Each row is a point on a landscape with many valleys, with its height.
From any point a ball rolls to the lowest of the 2 points nearest to it. It stops when none of these is lower. Distance is the straight distance between rows; heights are no part of it.
z_14 h=6.13: -10 15 74 -9 15 -14 41 48 10 28 10 -4 -16 -20 25 14 2 -41 31 41 55 -10
z_382 h=3.17: -6 10 -31 47 -54 -7 29 3 -11 -2 1 -3 28 1 -52 -39 -54 41 -10 -12 -20 -58
z_215 h=6.41: -10 -3 -55 -5 4 -33 -1 -21 -21 30 -38 18 -7 -30 -63 -39 -17 7 -9 5 -33 -54
z_519 h=6.72: 64 -53 52 -14 28 -36 17 10 39 24 58 50 17 0 14 12 34 -12 -26 24 6 38
z_8 h=6.98: 32 -11 33 4 -6 29 -49 36 13 -56 8 12 22 10 -20 -17 -19 5 -17 -48 -51 49
z_875 h=5.93: -14 3 -28 -24 -7 2 -11 -7 -38 45 -39 8 7 -37 -62 16 7 -31 17 17 -3 -28
z_922 h=3.95: -28 2 0 -3 -15 -30 45 -20 -33 58 -9 -18 -3 -23 -2 48 21 -13 17 32 61 -16
z_431 h=4.83: -53 7 -20 25 -4 25 63 15 -20 15 -17 15 54 -1 -7 -39 -11 28 81 26 -42 -50
z_488 h=4.02: 36 -35 -23 -15 -6 -33 27 -30 20 59 18 6 -6 -17 3 35 45 16 -19 1 38 2
z_377 h=4.50: 29 35 -12 -9 -12 29 -33 -38 8 17 -36 3 -50 42 71 61 -9 30 -37 13 6 -15
z_195 h=8.25: -31 -40 11 2 26 -27 -10 -12 -13 -36 -1 -27 -22 35 26 -36 6 -40 5 -23 17 42
z_363 h=6.97: -18 -11 97 21 20 -14 21 36 9 -34 7 -14 -21 -18 18 -21 -7 -67 16 12 45 -24
z_973 h=4.25: -64 -12 2 40 -7 19 44 12 6 -19 7 6 52 10 -5 -56 -32 -13 62 6 -24 -33
z_94 h=3.00: 59 -43 -23 -27 6 -31 17 -16 48 48 22 32 -19 -24 -16 -18 48 25 -7 6 0 -5
z_652 h=5.60: -25 -39 19 15 1 -32 1 -40 -41 -2 32 -3 17 11 -36 -7 1 -47 -29 7 31 18
z_81 h=8.27: 15 28 18 21 1 31 -47 -20 -43 -17 68 5 1 34 -1 79 10 -13 -46 3 16 28
z_408 h=8.41: -51 19 -25 45 -18 -14 36 0 -11 -14 -38 -56 -26 -3 30 12 -1 -8 29 -11 39 -61
z_393 h=3.64: -54 -21 -13 0 30 -13 19 11 7 -14 15 17 19 15 12 -75 -38 -29 47 16 -4 -23
z_42 h=7.16: -4 -28 19 15 -13 -3 -13 21 11 -32 26 1 31 39 -15 -51 -50 8 -16 -48 -34 20
z_897 h=7.54: 17 7 -13 13 3 31 -77 -74 -39 -39 0 35 -37 9 -4 38 -1 -29 -65 12 -12 13
z_29 h=7.15: 24 5 -16 14 -21 14 -66 -58 -18 -59 -52 35 -33 -24 -15 5 -13 -16 -59 -24 -27 0
z_694 h=5.83: 26 -20 16 -9 11 -39 -26 -40 -17 -36 -23 25 -40 -18 7 3 29 -11 -33 -2 6 48
z_969 h=6.27: 52 31 84 22 6 -26 -32 23 -26 -54 29 34 -8 -15 -7 57 21 -18 -40 -2 6 56
z_518 h=6.76: 48 20 67 -3 8 22 -39 53 -1 -54 11 22 24 9 -4 27 14 -2 -10 -21 -28 71
z_93 h=7.85: -33 -4 21 24 9 2 -24 -13 -33 -48 -7 -30 -24 17 10 18 18 -52 -4 -26 23 8
z_381 h=7.70: -32 1 34 37 -11 0 19 34 12 -28 -14 -38 -39 -16 20 -21 -2 -35 27 -11 38 -42
z_843 h=3.38: -11 35 1 -31 -17 31 12 -34 -48 48 29 7 50 11 -36 61 5 35 -9 -5 -1 21
z_492 h=8.59: -7 -58 6 -10 40 -53 6 -8 24 -18 -3 15 -39 2 36 -52 29 -38 21 22 22 22
z_23 h=3.21: 23 50 16 -1 -13 67 -55 -26 -7 13 -5 8 -32 27 38 99 12 -12 -31 32 15 -11
z_996 h=4.99: -27 -18 8 43 -35 -6 2 -40 -45 -20 20 -3 38 10 -56 -2 -33 -25 -41 -20 12 -14
z_945 h=5.35: 0 27 4 9 -35 6 37 41 -4 31 7 -11 17 -16 -20 1 -36 20 21 28 23 -40
z_424 h=6.57: 25 20 17 -4 -15 -34 -33 -37 1 -58 -50 17 -77 -12 49 24 -1 7 -36 -1 27 21
z_95 h=4.17: -39 0 12 73 -62 8 57 -29 -23 -14 12 -4 53 -3 -50 0 -43 7 -11 -26 2 -30
z_182 h=5.99: -49 -1 -31 -22 28 8 24 2 -27 -4 -35 -50 8 29 30 17 18 -4 57 -18 -18 19
z_342 h=8.99: 39 -68 1 -2 13 -57 25 -7 45 -5 33 2 -51 8 56 -21 51 7 14 10 39 20
z_128 h=6.18: 32 -44 50 -12 16 -45 34 15 35 17 68 -9 10 29 41 22 28 9 -15 4 39 65
z_35 h=4.93: 5 -58 7 0 -10 -42 41 -36 12 39 44 6 20 4 -13 -3 23 -19 -9 13 37 18
z_240 h=7.30: -3 15 19 26 -6 2 -27 -19 -6 -46 -26 -19 -48 15 59 25 -2 -24 -36 -25 42 -8
z_529 h=4.81: -1 22 -7 12 -28 34 22 70 39 7 -3 -14 18 -16 -3 -26 -22 25 48 1 -13 -38
z_755 h=2.59: 12 26 18 -22 -15 68 -17 57 22 0 4 -19 30 5 1 41 0 29 20 -37 -31 38
z_337 h=5.20: -14 6 67 5 -2 -3 27 4 -30 34 14 -6 -8 -31 -20 46 16 -56 -5 35 60 -11
z_274 h=5.64: 31 19 55 -6 -14 6 -29 31 -31 3 16 35 8 -26 -44 41 -2 -28 -35 16 3 31
z_804 h=2.90: -16 -25 -40 -22 54 -17 16 -5 28 12 45 46 9 -14 16 -84 -9 -10 12 52 9 -31
z_718 h=4.12: -18 -2 -68 25 -2 1 -5 17 16 -52 -51 -53 -35 -5 13 -67 -22 10 13 -10 -36 -42
z_258 h=3.43: -12 -18 -34 -42 51 -16 0 -4 27 9 0 -1 0 40 -9 -75 -9 20 25 -11 -54 9
z_769 h=4.47: 27 -12 18 -20 28 -32 25 38 44 6 69 25 12 15 42 -56 -23 29 -4 37 16 4
z_206 h=5.55: -18 18 -59 -9 -3 54 -3 28 19 9 -67 -22 14 -41 -18 14 -1 16 32 -25 -59 -16
z_831 h=6.78: -1 -1 -50 9 -10 11 -38 -36 -18 -13 -62 7 -16 -29 -42 -15 -31 4 -34 -32 -44 -41
z_496 h=7.91: 16 1 -7 -9 0 12 -62 -68 -35 13 34 19 10 21 -32 49 8 6 -69 -10 -4 26
z_859 h=3.04: 9 -6 -60 -31 42 -32 -9 -15 26 4 -16 12 -30 4 -24 -110 -6 13 3 19 -60 -28
z_949 h=1.90: 28 14 15 -68 19 16 -7 34 9 26 5 -8 8 26 12 18 5 43 12 -21 -26 62
z_995 h=3.83: -27 -17 -13 -31 21 -10 -7 -22 -19 17 12 0 29 31 -29 -24 -5 0 19 -21 -31 23
z_97 h=4.18: -30 30 -28 18 -35 56 9 -25 -29 18 -6 1 62 1 -25 55 -2 40 22 -26 -26 -14
z_151 h=4.36: 49 48 18 -6 -32 47 -56 -16 -8 -21 -25 45 -31 -20 14 75 0 21 -42 5 -5 6
z_446 h=4.86: -56 5 -41 62 -22 2 17 15 41 -50 -25 -62 11 -5 23 -39 -6 4 28 -43 -11 -25
z_770 h=2.42: 5 15 -38 -24 -2 -21 21 15 -3 66 -35 -21 -44 -43 8 21 24 1 19 44 45 -28
z_717 h=2.14: 3 14 -51 -18 26 -20 18 16 13 25 16 1 0 -10 8 -84 6 13 27 68 19 -62
z_384 h=5.59: 4 -5 43 -13 4 -21 14 33 11 -6 30 -28 1 53 47 1 -8 18 -9 -25 26 58
z_575 h=6.01: 21 -4 83 1 24 -12 16 22 -18 8 48 16 16 -9 -32 32 12 -58 -17 52 26 28
z_777 h=4.35: 33 22 -18 -19 -5 -1 -6 46 23 11 9 -2 -8 9 -4 -60 -27 52 15 11 -21 -17
z_829 h=7.06: 24 -55 39 -42 58 -7 -3 5 32 26 56 74 47 -6 -2 -13 16 -29 -16 31 -13 39
z_373 h=5.40: -38 9 -18 -7 -10 11 41 1 -49 51 -34 23 44 -20 -46 0 2 8 54 25 -29 -36
z_378 h=5.03: 12 -5 28 8 3 -31 22 60 22 -17 39 -20 -22 40 52 -54 -27 20 10 10 34 13
z_855 h=0.81: -18 29 -37 -21 8 -22 39 37 -1 42 -25 -26 -23 -21 20 -25 10 5 60 58 28 -60
z_320 h=4.40: -19 -37 -46 -14 30 -36 -4 -80 -13 10 -1 -13 3 31 -9 -12 23 7 -18 -31 -15 24
z_919 h=8.29: -33 19 21 31 -3 34 -12 -9 -33 -29 34 -39 14 21 6 59 13 -27 -15 -20 24 13
z_635 h=3.56: 10 -22 -24 4 11 -29 -22 7 14 -46 -31 2 -38 1 -10 -92 -26 -7 1 -2 -30 -17
z_323 h=2.57: 18 16 2 -61 7 3 12 -2 9 73 32 7 37 21 -29 28 14 47 -5 -19 -17 36
z_645 h=3.86: 45 -10 1 -22 15 -33 7 19 32 21 14 21 -28 -2 4 -45 -2 30 -10 15 1 11
z_650 h=5.53: -63 2 -48 28 11 28 11 -12 7 -36 -37 -54 30 29 24 1 8 8 47 -45 -40 0
z_997 h=5.06: 48 41 39 -6 -25 39 -54 33 -14 -24 -30 39 -8 -58 -25 57 18 -4 -11 2 -14 21
z_233 h=3.54: -3 39 26 13 -28 63 -6 55 54 -11 -22 -38 5 -35 37 39 20 -3 27 -27 7 24
z_356 h=5.39: 27 27 -36 -9 -19 0 -20 -13 -6 28 -32 -6 -36 -4 23 32 -15 40 -31 -3 22 -23
z_219 h=5.09: 30 -45 -36 -18 26 -37 -17 -87 4 -9 -9 1 -37 4 18 -1 30 8 -55 -28 -3 38
z_383 h=5.98: -9 42 -63 3 -18 84 -28 -24 21 10 -66 -20 24 -22 11 65 3 16 0 -8 -55 -34
z_946 h=5.21: -21 5 -16 10 -21 55 2 43 33 8 -26 2 52 -26 -30 -12 -13 6 52 -20 -47 -8
z_570 h=4.90: -15 31 -32 18 -43 20 12 -4 -20 18 -8 -16 12 0 -3 42 -29 33 0 -24 17 -32

Call two points neighbours if one is among the 2 nearest of the other. Go from one point of each pair to the other, from neighbour to neighbour, staying as low as possible. Name the highest point that can't be avoided.
z_859 and z_949: z_42
z_94 and z_337: z_575
z_23 and z_949: z_356
z_949 and z_94: z_529

For each start below, name the point where the ball stops.
z_373: z_855
z_8: z_23
z_240: z_859
z_81: z_855
